A landscape with many peaks, sampled at points; each row gives a point and its height.
From any point a climber steps to the highest of the 2 points nearest to it. It stops when none of these is higher. Distance is the straight distance between rows; heights are no part of it.
K483 height 368: [  0.8  12.6   1.4 -25.0  34.5  19.1  46.0  11.5 -16.8  12.8 -27.7  27.3
  17.7  33.7  -8.1 -17.1 -37.4  14.8  26.5   7.7  15.4]
K336 height 157: [-13.1  37.9  -9.8   4.1 -21.3 -12.9  26.9  13.0  14.7  25.4  17.6 -10.6
  -0.1  11.6  -6.4  31.1  24.7 -32.2  14.7 -18.9   9.7]
K399 height 485: [ -5.4   6.3  32.3   2.5   5.6   1.4  22.0  32.1  28.3 -14.8  -5.6  10.1
  -4.1  29.9 -15.0  27.0   2.7  -2.3  17.9 -31.7   4.7]
K571 height 462: [ -9.4  -2.8 -33.8  36.6 -15.0 -10.6  -4.7  30.0  17.1  38.5  42.3  -2.9
 -29.3 -26.3  -6.1 -17.0  20.1  17.5  -4.1 -27.3   2.3]
K182 height 676: [ 13.1 -49.1   1.5 -16.7  10.7 -23.3  -8.1  23.5  23.3  25.3  19.9   4.5
  -0.2 -25.1   5.0   0.7   0.4  32.3   4.4 -40.0 -11.2]
K934 height 198: [-21.2  23.2  57.0  51.1   1.1  66.9 -36.6 -13.2   6.7 -10.3 -13.7  26.1
 -13.1   2.8  -7.8 -26.8 -41.6  48.1  13.8   7.4 -13.4]
K787 height 244: [  0.9   6.9  43.5  53.4 -10.2  65.3 -39.9   9.6  -4.0  -0.8  -2.2  26.8
 -18.3   5.5  19.1 -13.4 -38.8  46.9  -7.4  -9.2   8.7]
K53 height 225: [ -9.4  30.3  28.1 -11.0  31.0  50.5  26.7 -10.5 -16.2   5.4 -40.7  12.8
  36.6  32.6  -9.7   2.7 -38.0 -24.0  19.5  28.7  -6.9]
K683 height 386: [-10.5  -2.6 -17.8 -18.3  39.2  24.3  48.7 -13.0 -31.7   0.3 -30.7  25.4
  20.9  16.3 -25.4 -37.5 -49.0   3.7  21.5  38.2  -7.9]
K654 height 139: [ 18.4  20.6  41.5  33.3 -49.2  21.5 -25.3 -16.0  -3.5 -10.1 -12.9 -12.9
 -10.6 -16.1  15.5  -6.4 -17.2  25.9 -15.6 -13.0   0.9]
K188 height 341: [-22.8  -8.0  15.3  20.4   0.0  26.3  11.8 -25.0 -25.3 -18.6 -18.2  36.6
 -10.6  11.5 -69.2  -6.7 -40.1 -21.8  42.9  39.5 -56.4]
K459 height 493: [-18.6  11.6  31.3 -21.3   8.6   3.0  55.0  16.5  26.8 -25.3 -22.4  11.3
  -0.1  31.0 -19.7  15.2  -0.8 -22.5  21.5 -12.0  24.6]
K413 height 142: [ 42.7 -36.3  16.8  29.0 -26.2  -6.1 -39.3  -4.7  19.7  -8.2 -31.3 -20.6
 -11.3 -56.6  20.0 -33.1  10.4  16.3 -39.2  -2.6 -14.0]
K344 height 453: [ -6.4  -8.6 -29.1  -3.8  36.8 -43.3 -31.5   5.8  27.8  32.9  51.6  -5.0
 -29.4   9.8  16.9   9.6  71.3  -7.3  26.5  17.3   4.3]
K948 height 310: [ 32.7 -22.5  14.9  13.3 -17.9   2.1 -34.6  20.4  -6.6  42.0  13.9   0.8
   6.9 -26.3  32.2  23.3 -14.2  18.8 -21.3 -31.9 -13.5]
K405 height 201: [  9.8  15.7  41.1  42.3 -25.7  67.8 -41.6 -20.1   2.8 -34.7  -8.3  11.4
 -11.1   6.2  37.0 -20.2 -15.1  39.1 -14.6   4.1  21.0]
K885 height 175: [-29.5  25.7 -30.6 -12.8 -26.1 -20.9  29.4 -15.2   9.7  17.3  29.0 -24.9
  -1.0 -19.0 -19.0  11.2  28.6 -24.0  10.9   4.2  13.4]
K297 height 466: [-13.7  10.3  43.4   5.1 -28.7 -37.0  -1.7  18.5  40.4 -10.3   2.6  -5.0
 -27.5  18.1  24.5  44.8  22.2 -26.4  17.4 -26.2  -1.6]
K58 height 192: [  5.7 -22.9  23.1  14.0 -20.6 -40.7 -24.5  -9.7  34.9   9.8   5.9 -17.6
  -5.2 -48.2  11.2 -21.4  41.8  -1.8  -1.4 -25.5 -15.6]
K557 height 399: [-15.0  26.1 -71.6  -7.9  19.6  21.0  25.9 -24.5 -40.7 -15.4   4.5  -7.7
   9.2   4.9 -36.0 -18.6  -5.7 -22.7 -36.9  53.3  22.2]
K134 height 532: [  3.7  17.7  20.1 -37.0  -6.2 -19.2  34.2  14.9   3.0  -2.1 -13.0  12.9
  -1.7  47.6  27.8  50.4 -12.9 -12.7  21.4  -7.4  20.8]
K448 height 274: [-15.0   1.4 -20.3 -42.7  25.0 -66.2   7.5   2.1  31.7   5.5  15.4   3.0
 -12.5  23.6  26.6  12.0  63.2 -30.4  28.4  17.2  22.4]
K906 height 245: [ 18.4 -25.7  27.9  25.4   8.7  19.6 -20.1  45.6  12.5   0.1   7.2  19.8
 -11.4  18.5  17.2  28.6 -23.5  28.3  -5.3 -37.8  -7.9]
K506 height 278: [ 16.0  -8.4 -15.4  -1.8  11.0  -2.6  -9.5  21.3   9.7  33.3  18.6 -19.7
  18.9  -6.7  -8.6   9.6  17.9 -13.1 -10.7 -33.0 -22.6]
K976 height 519: [-17.2  -2.7 -37.5  14.2   6.6 -24.3 -21.3   3.7  22.3  38.2  50.2 -23.5
 -17.6 -27.9  -6.6  -8.5  44.9   0.8   8.8 -11.8   0.6]
K705 height 266: [ -3.0 -22.5  37.0  -0.9 -35.1 -20.3   5.3 -15.5  12.2 -29.6  -8.4 -14.2
  -6.1 -33.8 -25.0 -11.2 -13.5  24.6   8.1 -28.1 -17.5]
K582 height 323: [ -1.3 -10.0  42.4  13.3 -41.2   4.5  -3.5 -33.7 -15.3 -38.4 -14.5  -3.9
 -15.2 -16.8 -28.2 -14.7 -37.2  38.4  16.2  -4.0 -27.3]
K139 height 624: [-19.0   4.4 -31.0 -21.9  44.1 -20.5  -8.3  15.7  30.0 -13.5   9.5 -25.0
  -1.7  19.6  -9.6  -1.5  66.0 -34.1   8.7   4.4  23.2]
K137 height 543: [ -7.7  -0.4 -39.3 -17.8  42.8  30.0  20.4  16.6 -19.5 -13.1 -14.1  -2.8
  30.7  27.1 -44.6 -39.7  -1.2  -8.1 -23.0  10.0  -5.0]
K368 height 113: [ 42.1 -13.7  11.4  28.7 -32.1  60.4 -47.4 -24.9 -23.1 -19.8 -19.6  -8.0
  -6.6 -19.5  41.3 -21.9 -34.5  41.9 -33.3  26.9   8.3]
K914 height 243: [-22.2  20.1  36.5  15.9  22.9  56.1   1.9 -19.4 -15.6   1.4 -28.9   8.6
  23.2  16.6 -42.7   6.1 -47.6 -19.1  25.8  30.5 -41.7]
K89 height 58: [ 19.2   4.5  -3.1  60.2 -38.4  18.6 -17.3   6.2 -16.2   1.3  -1.6 -16.3
  -8.3 -27.3 -27.9 -27.0  -6.9   4.7 -33.8 -10.3 -44.2]
K684 height 242: [ -3.5 -16.1 -52.2 -12.0  31.8  -0.5 -22.4   8.4   7.4  23.5  32.7 -36.8
  14.7  -9.8 -21.6  -9.0  29.1 -11.1 -19.2 -11.6 -21.0]
K538 height 163: [ 19.0 -15.1  46.7  11.7 -41.1 -38.5 -26.9 -15.1  37.9  -9.8 -17.0 -11.6
 -19.7 -38.7  31.3 -12.4  20.3  10.1  -6.3 -21.0   5.6]
K712 height 424: [ -2.8   9.3 -32.4  11.9   7.0 -41.2  -4.7  29.0  25.8  33.3  34.6  -0.1
 -21.1  11.7  16.5  28.3  48.7 -14.1  21.9 -10.3  -0.2]
K734 height 342: [ -4.3   6.6  -2.2   9.7 -10.0  -0.8  26.6  23.8   6.0  28.5  23.1   7.0
  -9.8  -0.4 -14.2   2.6 -13.1  25.0  17.2 -29.7   3.6]
K830 height 165: [ 22.8 -35.1  -2.4  31.4 -21.9 -27.3 -38.0  -3.6  20.8  23.6   0.2 -12.9
 -14.1 -67.0  16.6 -45.9  38.2   5.5 -24.0  -4.9 -22.9]
K742 height 141: [ 21.6   8.3 -10.8 -30.8   6.4 -54.4  11.0  18.4   6.5  15.4  -6.2  10.5
   3.8  39.9  42.9  53.3  23.6 -19.1  12.6  -0.8  -2.9]
K773 height 363: [-18.0  15.1  26.0  35.5 -32.7  21.4  11.6 -22.8 -21.6 -14.4  -8.9  14.2
 -11.8  -0.2 -61.2 -12.3 -27.7   0.4  21.1  13.4 -47.2]
K980 height 281: [-29.4  26.1 -57.7 -29.1  24.0 -13.5  10.0  -8.4   5.4  -0.1  10.9 -21.0
  -4.0   1.1 -10.7  -3.4  32.2 -17.8  -3.3  31.1  58.5]
K345 height 174: [ 21.8  22.9  38.2  24.7 -52.6  40.4 -41.9 -31.1  10.6 -33.6  -7.9 -11.0
 -13.6  -0.1  56.3  -3.6  -3.1  25.9 -26.4   0.2  28.0]
K328 height 433: [-14.2  14.5  51.9 -31.2   4.1  36.6   6.6 -20.1 -10.9  -7.1  -1.0   3.9
  16.9  36.5  17.5  39.1 -42.4   8.5  36.0  -3.7  19.2]
K190 height 254: [ 23.4  -2.3  28.2  -1.1 -11.6  28.1 -28.9   6.5 -20.2  28.7  19.4  -7.7
  18.7  -3.2  25.0  33.6 -36.2  23.0  -0.4 -29.5 -12.9]
K622 height 249: [-30.7  -8.8  13.9 -36.1 -19.5 -41.2  28.2 -16.6  34.3  -2.9   9.8 -19.9
  -3.1 -26.0 -10.9   6.2  25.6 -16.9  22.1 -14.6  12.1]
K70 height 99: [ -6.9  33.8  48.0   8.3 -57.3   5.6  -1.5 -23.1  -5.1   3.1  -0.2 -19.4
  -4.5 -10.8   4.8  16.7 -21.6   4.8   4.2 -19.1  -3.6]
K140 height 287: [-19.9  14.4 -43.3 -38.4  36.7 -29.2 -19.4 -25.2   0.7  -9.5  -6.1 -21.3
  -6.0 -14.8   6.8 -15.2  34.8 -24.1 -23.0  47.7  69.2]
K311 height 515: [  8.3 -19.8 -51.0 -58.0  33.0 -12.7  16.5 -13.4 -31.1 -11.7  -6.8  -9.2
  37.8  -5.8 -13.7 -26.4   2.0  -1.3 -23.7  17.7   1.9]
K495 height 224: [ 19.2 -30.0  -3.6  37.5  10.7 -27.4 -29.6  51.9  21.1  28.8  19.1  12.4
 -19.5  -4.8  34.2  33.9  31.8 -12.7  -7.0 -16.4 -25.6]
K52 height 479: [-22.7 -11.5 -34.6 -21.6  40.6 -29.1 -35.4  -8.5  32.3  28.7  41.3 -30.5
 -21.5 -15.9 -15.7  -8.0  55.3   1.9  18.7  15.7  17.9]
K21 height 195: [ 19.5 -37.7  21.7  35.8  -7.7   4.6 -44.5  52.4   6.3  -0.1   0.4  27.3
 -21.9  -8.1  42.4  34.8  -7.8  19.0 -28.5 -19.2   0.5]
K369 height 566: [ 16.9 -45.2   1.5 -15.2   4.9   1.2  -3.9   9.7  -2.9  13.1  14.0 -13.6
  13.4 -21.3 -17.6  -7.2 -28.7  29.6  -4.2 -30.1 -33.4]
K598 height 459: [ 25.2 -38.7  20.9  10.7 -21.8   9.3 -25.6  -4.5 -20.6   9.5   7.5  -6.6
   6.3 -33.5  -2.6 -12.2 -43.6  42.4 -17.4 -21.3 -36.7]
K123 height 367: [-19.1 -12.5  -8.4  -0.2  20.7  22.5  46.7 -19.3 -25.0 -12.0 -11.6  25.7
  -0.6  13.1 -57.3 -20.6 -47.4  -2.8  36.4  37.9 -31.9]
K37 height 544: [ 19.2 -27.8 -24.6 -54.8  37.2 -19.4   6.0   4.8   1.3   3.6  -6.0 -15.3
  37.4   1.1  -9.8  -7.0  13.3  -2.0  -7.6 -14.6 -11.4]
K41 height 502: [-32.3  17.0 -12.0  -5.9  11.2  20.8  59.6  -6.4   6.8 -22.4   0.4   3.8
   7.9   8.0 -53.9 -16.1  -2.9 -19.9   6.9  21.0  12.8]
K518 height 533: [  6.3  -3.6 -45.0 -42.4  39.8 -48.6   5.9  28.8  -5.8  -7.5 -10.3  20.5
   8.8  34.8  22.0   1.3  39.2   2.3  -1.6  -1.1  19.9]
K499 height 588: [-24.0  12.0 -30.7   1.9  22.4   1.0  12.4  14.1  23.1  -4.2  13.3 -25.9
   6.6   8.4 -38.9  -0.8  39.4 -28.5   1.5  -7.1  15.0]
K22 height 520: [-17.8   0.5 -56.5 -32.6  50.5   6.9   7.2  10.9  -8.6 -26.2 -10.9  -6.4
  12.4  14.5 -32.2 -39.6  16.4   0.4 -28.7  13.6  33.2]
K669 height 434: [-24.8  24.3  23.8  36.1 -35.2  13.4  24.5  -5.8   6.4 -15.5  -3.5  -5.5
  -8.4 -10.6 -56.1 -14.0  -2.2  -1.4   2.7 -10.1 -23.7]
K257 height 197: [  3.0   8.9  28.3  17.7  -2.4  50.5 -21.8  -5.7 -30.5  29.9   6.3  -1.9
  12.0   7.6   0.5  10.2 -56.8  29.5  16.1 -11.7 -24.3]
K867 height 518: [-21.4   5.2   3.5  19.2   0.8  11.4  17.9  15.8  22.7 -13.0   6.6 -16.5
   4.4  -2.1 -52.9  -9.6  16.7 -10.5  -0.3 -30.8 -13.6]
K956 height 293: [-24.9  15.7 -37.4 -37.4  13.9 -30.9  17.9 -41.8   3.2 -28.3  -1.7 -13.8
   3.5 -19.3  27.9 -23.3  26.0 -45.6 -33.9  42.7  63.5]
K157 height 312: [ -9.9 -10.4 -15.8 -53.4  18.2 -22.1  34.6 -21.6  13.1 -20.5 -10.2 -20.3
  26.8 -10.4  -8.1  -4.7  22.8 -38.0  -8.0   8.8  20.8]
K892 height 162: [ -8.7  22.9  48.5  46.9 -23.7  47.5 -35.2 -41.5   1.2 -34.5 -28.3  15.0
 -27.1   4.6 -20.2 -33.5 -41.8  44.8  19.3  28.2 -28.3]
K237 height 471: [-27.0  -7.0 -29.9  -6.6  -4.8   1.5  41.6 -20.9 -10.8 -26.2  15.8  -7.1
  -2.5  -7.6 -64.0  -7.8  -1.2 -12.7   4.0  16.8 -11.3]
K812 height 530: [-21.0   2.8  30.8  14.6 -12.7 -38.1  -2.0  21.6  46.7  -8.2   9.4 -11.8
 -23.2  -4.2   6.3  10.6  54.7 -33.7  23.9 -30.3  -0.4]
K381 height 567: [-12.7   5.0 -26.4 -13.0  43.2  24.8  34.6  -2.3 -38.1 -31.3 -30.3  22.2
  32.9  15.6 -19.8 -56.9  -8.4 -12.5 -25.8  25.6  16.3]
K367 height 360: [-17.8  20.6  60.0  11.6 -25.6  56.4 -35.5 -37.9 -13.4 -23.0   8.5  -6.0
  12.5  17.6  24.6  10.7 -25.4  22.5  13.2 -11.8  -2.6]
K820 height 202: [ -1.0  36.1 -22.0 -12.3  -4.9  16.8  58.8 -26.9 -35.9   8.2  -8.8  -5.3
  34.1   6.7 -12.5   2.1 -23.2 -42.5  -6.1  37.0   4.9]
K361 height 375: [ 35.3 -22.8  23.7  18.7 -30.0  23.8 -45.3  -4.2 -19.5  14.7   1.5  -4.2
   1.1 -35.1  37.4   1.8 -34.8  41.4 -30.1 -15.1  -5.7]
K645 height 343: [  3.8  14.6  -0.8 -16.0   6.3  10.5  37.0  10.7  -8.8  27.4   0.9   8.3
  12.3  21.6  -7.1  11.0 -28.2  13.9  24.8 -12.2   8.5]
K406 height 95: [ 40.6  12.3   9.1  56.0 -56.4  10.6 -14.4 -21.3  -9.4 -23.0 -25.6 -19.4
 -22.2 -19.9 -15.5 -27.2 -13.0  11.7 -28.4   9.8 -32.8]
K718 height 528: [-11.6  23.2 -18.5 -15.0  28.7  13.2  50.4  17.6   7.6 -16.9 -12.3  15.3
  15.0  30.1 -27.6 -16.8   9.3 -16.2  -0.8   4.4  29.3]
K928 height 265: [-23.0  -5.6  -2.6 -56.5   2.7 -51.1  41.3  -4.4  31.7  -3.6   3.4  -0.6
  -4.6   4.5  16.5  14.8  31.6 -35.4  24.1  -0.5  30.8]
K440 height 361: [  2.2  19.0 -46.7  -0.3  25.7  24.4  16.9  36.6 -10.6  33.9  18.5  -2.9
  13.8  27.9 -23.5 -12.2  -3.6   0.3  -9.0 -14.9  -9.5]
K249 height 286: [ 30.0  -8.9 -35.8 -11.5  36.6 -30.8 -12.8  38.0   7.2  27.5  11.9   1.5
   7.2  25.0  24.8  26.4  35.1 -14.9  -2.9 -17.4 -19.9]
K343 height 547: [ -3.7 -11.4 -47.3 -55.0  46.1 -43.1  -8.4   0.2   0.1  -8.4 -10.1   2.8
  22.7   2.7   8.1 -18.3  46.7  -8.5 -12.6   7.3  36.0]
K922 height 487: [  7.0 -23.2  -4.1 -23.1  22.7  13.3  21.9  11.0  -5.7  -0.2   0.9 -12.0
  23.5   6.1 -37.5 -11.2 -20.2  12.1   1.3 -25.0 -25.8]
K477 height 482: [ -1.8  17.8  45.2 -31.7 -21.3   1.3   2.1  -7.3  -0.3   2.3  12.0   0.4
   3.4  28.9  34.2  58.3 -27.1   1.4  20.8 -18.2  18.6]
K686 height 188: [ 20.4  -7.4  14.4  39.9 -11.7 -24.6 -24.9  38.5  12.4  14.4  12.3  12.3
 -22.9   9.5  49.3  71.0   7.6  -2.9  -7.5 -11.4 -20.7]
K229 height 400: [-22.4  18.8 -47.6  -1.8  37.1  27.4  49.6 -19.7 -41.4  -5.8 -19.7  38.0
  10.3  14.7 -26.8 -53.5 -39.2  -3.5   2.7  60.6   8.7]
K886 height 548: [-12.7  18.0 -18.1 -15.2  33.5   3.7  43.1  15.2 -22.3 -32.1 -30.3  38.1
  25.1  29.9   0.7 -33.6   9.4 -17.3 -19.3   9.2  41.8]
K327 height 408: [ 22.4 -15.8  28.3  24.9 -30.7  12.0 -22.4  11.7   8.9  -7.0  -6.7  18.1
 -31.6 -26.4  38.2 -13.4 -28.0  60.2 -11.7 -17.9  35.2]
K192 height 385: [-12.4   8.7 -74.7 -28.4  22.3   1.8  -3.5 -20.1 -24.0  -1.9   8.8 -34.6
  12.0  -5.6 -32.9  -5.3  14.3 -19.8 -28.7  40.4  12.5]
K822 height 140: [ 32.9 -13.9  14.3  28.9 -27.4  56.4 -52.9  14.8 -11.3 -12.6 -18.5  13.1
 -13.1 -13.7  55.1  -2.6  -9.7  29.7 -43.6   9.3  33.4]
K761 height 444: [ -7.3 -15.6 -43.3 -15.1  15.4   7.4  45.1 -31.9 -35.1 -33.3   6.9  11.2
   3.1   6.8 -47.3  -9.8 -19.8 -23.5   1.2  47.4  -6.1]
K818 height 320: [ 28.4  -1.5 -22.6   0.1  23.0   6.7  -1.3  47.4  -0.8  28.0   8.7   3.5
  11.7  29.2   3.8  16.8   0.5  -0.2  -4.1 -32.5 -16.3]
K981 height 129: [ 28.9  12.4  28.8  54.4 -44.1  34.9 -22.1 -35.1  -6.5 -38.7 -33.6  -3.5
 -31.6  -0.3 -15.2 -33.4 -35.8  32.1  -9.3  25.6 -25.5]
K43 height 339: [ 10.7 -21.7  42.6  27.9 -26.3 -46.3 -39.9  19.0  35.6  -4.5  -3.2  16.3
 -39.5 -16.1  59.1  33.1  26.0   2.0   3.0  -8.3  -1.1]
K898 height 329: [ -5.5 -22.7   5.4 -40.1  -8.0 -21.9  35.2 -28.9  -1.1 -24.1  -2.9 -23.9
  25.3 -22.5 -29.5   8.7  -0.7 -31.5   0.3   6.6 -18.3]
K72 height 589: [-23.3  -1.3   4.9 -11.3  17.9 -32.4  -2.9   7.3  40.5  -6.5  20.5 -28.4
  -4.4   4.3  -3.6   6.7  70.4 -48.6  23.7  -7.9   3.5]
K628 height 301: [-14.7   5.8 -22.9 -28.9  21.7  -7.3  46.1 -26.5  -6.3 -45.5 -15.6  -3.6
  22.8  -2.6   7.1 -26.0  12.4 -45.8 -32.4  26.0  41.5]
K696 height 132: [ 32.5  -8.0  24.1  27.3 -36.6 -27.3 -43.8   5.0  16.6  38.9  -3.6   1.5
 -11.5 -41.4  53.6   7.9  27.9  -7.5 -18.3 -13.2  -2.7]
K351 height 119: [ 44.2 -20.6  29.0  22.3 -34.7  13.6 -31.3 -19.7  17.1 -36.6 -34.9 -22.9
 -15.2 -34.8  26.4 -20.9 -12.6  33.1 -34.5   6.4   6.9]
K219 height 311: [-28.2  20.7  48.2  24.8  -5.7  65.8 -44.6 -44.7 -24.0  -7.1  -6.5   0.7
  15.3  12.2  -4.7   6.8 -45.5  20.4  26.5  12.9 -34.6]
K612 height 103: [ 15.8  16.8  16.3  40.0 -35.5 -19.1 -25.9  16.5  13.2  34.1  12.4 -12.8
  -8.6 -20.6  26.6  22.2  31.0 -24.8  -4.3 -28.5 -11.4]
K35 height 517: [ -7.6  12.4 -32.8 -24.3  29.4 -39.0   4.6  32.1 -36.4 -28.0 -24.1  44.4
  20.1  32.2  26.2 -12.9  34.5 -12.0 -23.5   0.0  29.5]
K955 height 396: [  8.1 -17.0  11.8  34.5 -24.5  10.5  -1.2  25.7   7.6  10.5   3.0  10.5
 -24.8 -27.8  -7.9 -32.8 -26.5  46.2  -8.4 -27.1  -3.8]
K71 height 66: [ -7.1  33.5  33.4  -5.3 -34.0  21.1  15.2 -18.2 -21.1  19.5   4.8 -17.0
  18.3   7.4  -7.7  31.2 -33.5  -7.4  18.8  -3.9  -6.6]
K57 height 581: [ 15.2 -50.7  18.5   7.9   3.7 -43.1 -28.7  19.4  35.9  29.2  16.4  17.1
 -14.8 -35.3  33.9   8.3  23.9  18.0   1.1 -27.6 -11.3]
K107 height 437: [ -9.9  -9.8  27.2 -17.9  13.3  24.9  33.4  -4.8  -5.7 -18.6 -19.9  -7.9
  20.1   8.1 -40.3   0.1 -32.5  -2.0  19.2  -1.7 -16.7]
K566 height 189: [-15.8  27.7 -36.1 -21.8 -27.1  -8.1  48.2 -31.1 -21.1  15.0  18.7 -15.1
  14.5  -9.7 -18.6  13.1  -0.3 -34.5  -0.4  26.0   4.3]
K329 height 412: [-22.7  37.6 -49.5   7.9  27.1  24.6  36.2 -28.6 -42.4 -23.7  -4.8  26.9
   8.4   7.0 -18.4 -45.0 -19.2 -12.6 -32.7  59.8  31.3]
K673 height 304: [ 14.9  14.6  13.4   6.5   4.9  12.2  12.1  32.4  -4.0  23.6   7.4  21.0
  -2.8  44.7  13.6  43.2 -26.5  17.8  18.9 -20.6   1.1]
K543 height 316: [  1.9 -11.4  38.9  27.9  -3.7  34.5 -10.7  26.9   2.3   9.5   4.4  15.1
  -9.4   5.6  -3.7  -8.2 -40.9  42.2   4.7 -29.9  -3.5]
K648 height 404: [ -8.2   2.2 -52.6  13.8   5.8  11.8   0.6  30.0   4.4  46.0  44.8 -10.0
  -8.8  -1.0 -24.2 -14.9  -1.2  13.6  -9.4 -19.9  -9.5]
K797 height 510: [ 20.8 -45.6   4.1  25.4 -18.5 -27.9 -31.6  32.4  22.6  25.2  -6.4  24.9
 -34.3 -51.8  41.8 -20.6  14.6  26.9 -14.6 -15.2  12.4]
K189 height 263: [ -3.7  14.1 -69.2 -29.8  29.9 -36.6  -3.8  14.9   5.7  35.8  25.8  -1.7
  -8.6  17.5   9.7   3.6  37.3   4.3   8.7   1.2  26.2]
K665 height 564: [ 10.2  18.5  -4.4 -32.0  14.9 -15.6  35.3  21.5  -7.0  -7.7 -25.4  19.2
  17.5  43.6  13.9  19.2   6.1 -23.6   2.8  -2.4  20.6]
K560 height 352: [-15.7 -24.2 -23.1 -30.6  -1.4 -28.2   3.9 -34.7   4.6  -8.6  20.4 -34.1
  17.1 -31.3 -33.8   7.8  31.1 -29.2  -2.6   8.6 -23.9]
K446 height 273: [-31.6  17.3  44.7  24.3  -9.6  47.0 -28.5 -48.8 -30.5 -15.6 -24.6  15.0
   4.4  11.4 -35.3  14.2 -51.2  -7.0  38.0  38.6 -52.4]
K917 height 594: [ 25.9 -35.4   2.7 -38.3  28.2 -25.8   4.1  23.6  17.9   7.8   2.4   2.5
  15.8   9.2   8.0  18.5   2.1  12.6   9.3 -34.0  -6.7]
K967 height 384: [-15.2  -4.0  54.7   2.0 -13.2  29.9   3.1 -28.6 -17.7 -24.1 -15.5  -6.8
   8.3  -1.3 -30.5   6.9 -47.2  15.5  29.8   3.5 -27.1]
K376 height 114: [ -6.9  -7.2  -1.5   9.1   0.3  25.9   6.1 -22.4 -46.5  18.7  -1.5  14.1
  -1.8  12.8 -34.3  -1.4 -71.5  14.1  43.4  24.9 -56.0]
K106 height 159: [ 27.8  -0.9   1.6  -2.7   1.9 -34.0  -4.8  27.1   7.4  17.7  10.3  11.5
  -9.7  36.3  42.8  72.7  -4.4   6.3   9.1 -10.5 -15.4]
K701 height 214: [  3.6  39.1   2.2 -11.2  17.2  28.9  48.2  -9.7 -30.6   5.6 -36.1  17.2
  37.5  28.3   1.4 -10.9 -21.4 -36.7  -0.5  30.4  16.9]
K558 height 419: [ -9.1  10.3  55.6  -3.9 -22.3  29.5 -28.8 -12.4  -0.9 -20.3  22.0   2.5
   0.4  23.7  40.6  42.5 -17.2  19.3  10.7 -26.7  13.8]
K804 height 397: [  2.1   0.8  49.6  21.8 -32.0 -17.4 -23.1  15.3  27.7 -15.3   1.9   6.7
 -30.3   6.9  36.7  38.4   5.6   9.8   6.5 -30.7  10.9]
K744 height 86: [ 44.9 -17.8  16.6  27.5 -43.6  24.5 -42.5 -37.6 -32.4 -22.5 -11.0  -9.5
 -18.2 -21.2  19.6 -20.0 -48.1  43.9 -19.5  18.3 -27.1]
K584 height 427: [ -2.5   3.1 -46.6   9.8  22.3  13.6  48.3 -51.2 -43.8 -41.3   0.5  32.3
   2.2  11.0 -22.0 -28.9 -28.8 -37.2 -15.1  68.1   9.0]
K434 height 280: [-14.8   4.8 -25.9 -48.2  35.4 -62.0 -10.7 -10.5   7.4  -9.9  -5.2   5.6
  -3.5  17.4  42.7  -4.7  70.6 -41.3   1.9  34.6  39.2]
K183 height 43: [-29.0  34.8  34.6   2.4 -13.6  38.8  16.7 -33.6 -28.4  22.0 -10.1   5.6
  11.5   8.0 -11.7  18.0 -58.2   5.4  45.6  22.6 -11.3]
K350 height 531: [  0.0   6.2 -12.7 -12.7  19.3 -17.9  26.3  34.4  21.0  -5.0  -1.7   5.9
   3.0  32.3  -3.7  19.1  24.5 -12.7  16.5 -20.1  10.0]
K722 height 69: [ 12.2  11.2  -1.1  53.0 -32.5   6.4 -18.2  19.0   6.1  28.4  10.2 -17.6
  -4.2 -31.7  -2.0  -9.7  20.4 -10.7 -24.2 -26.6 -19.7]
K7 height 223: [-10.4 -23.3  25.2 -16.2 -27.4 -43.1  -0.9 -26.1  25.3  -6.9   4.8 -25.8
   6.0 -43.0 -13.8  -1.9  22.0  -4.7   7.6 -23.3 -21.4]
K288 height 164: [ 30.3 -33.9  21.2  30.3 -25.3   9.5 -56.2  33.3   8.9  -5.5 -23.6  23.1
 -25.5 -26.7  59.2  10.8  10.6  19.0 -37.1  -0.1  27.4]
K162 height 285: [-14.7  15.6 -22.5 -41.2  18.3 -49.1  -2.0 -11.6 -15.2 -23.7 -14.5  17.0
  13.6   2.4  53.7 -13.7  50.5 -51.6 -34.0  21.7  52.1]
K150 height 272: [ -9.0  32.8 -61.5 -26.1  20.9 -14.0  22.0  18.6 -11.2  10.6   6.1   6.7
   4.3  22.4  -3.2  -5.7  23.5  -5.0  -4.0   8.5  43.1]
K340 height 529: [  8.4 -21.8 -36.0 -50.4  49.2 -38.1 -18.7   1.6  15.3  21.1  11.1 -11.5
  18.0   4.4   6.4  -5.3  52.3  -6.1   2.0  -2.7   3.2]
K270 height 465: [ 25.9 -24.6   1.0  35.2 -34.4  -5.0  -8.7  30.7  16.9  13.1 -18.5  13.0
 -39.8 -49.3  26.4 -37.9  -9.1  41.0 -23.0 -11.6  23.9]
K865 height 372: [-12.9 -10.6 -54.5 -39.5  28.5 -19.0 -19.4 -36.8  -0.8   2.8  16.2 -45.1
  14.8 -21.6 -30.3   3.2  37.1 -29.4 -15.9  33.7  -1.5]
K415 height 260: [ 22.6 -20.4  -2.1   6.5  26.7 -47.1 -21.4  31.5  25.8  15.1  10.2   0.6
  -4.8  20.4  34.9  49.1  45.7 -23.4   7.0  -6.9 -39.9]
K145 height 387: [  2.9   5.7  -9.3  19.3 -10.4 -26.7  12.6  38.2  17.4  27.9  26.8  11.3
 -23.0   9.1  10.9  28.1  13.1   9.8  18.4 -32.0   4.7]
K984 height 150: [  5.5 -11.1  14.9  13.9 -21.0  24.9 -16.6 -23.4 -46.4  17.6   7.0  -1.3
  -0.3  -8.8 -11.3   2.0 -68.0  35.8  23.7   3.8 -46.9]

For each start below, name the point where the climber stops.
K448: K329
K885: K477
K150: K329
K368: K182

Call two points neighbours if one is among the 2 nearest of the other. Go from one point of each pair to the other, from neighbour to neighbour, staying as high as possible. Name the lowest point that can't be avoided.
K787 and K139: K351
K381 and K976: K734
K381 and K139: K188
K381 and K182: K35
K182 and K343: K340
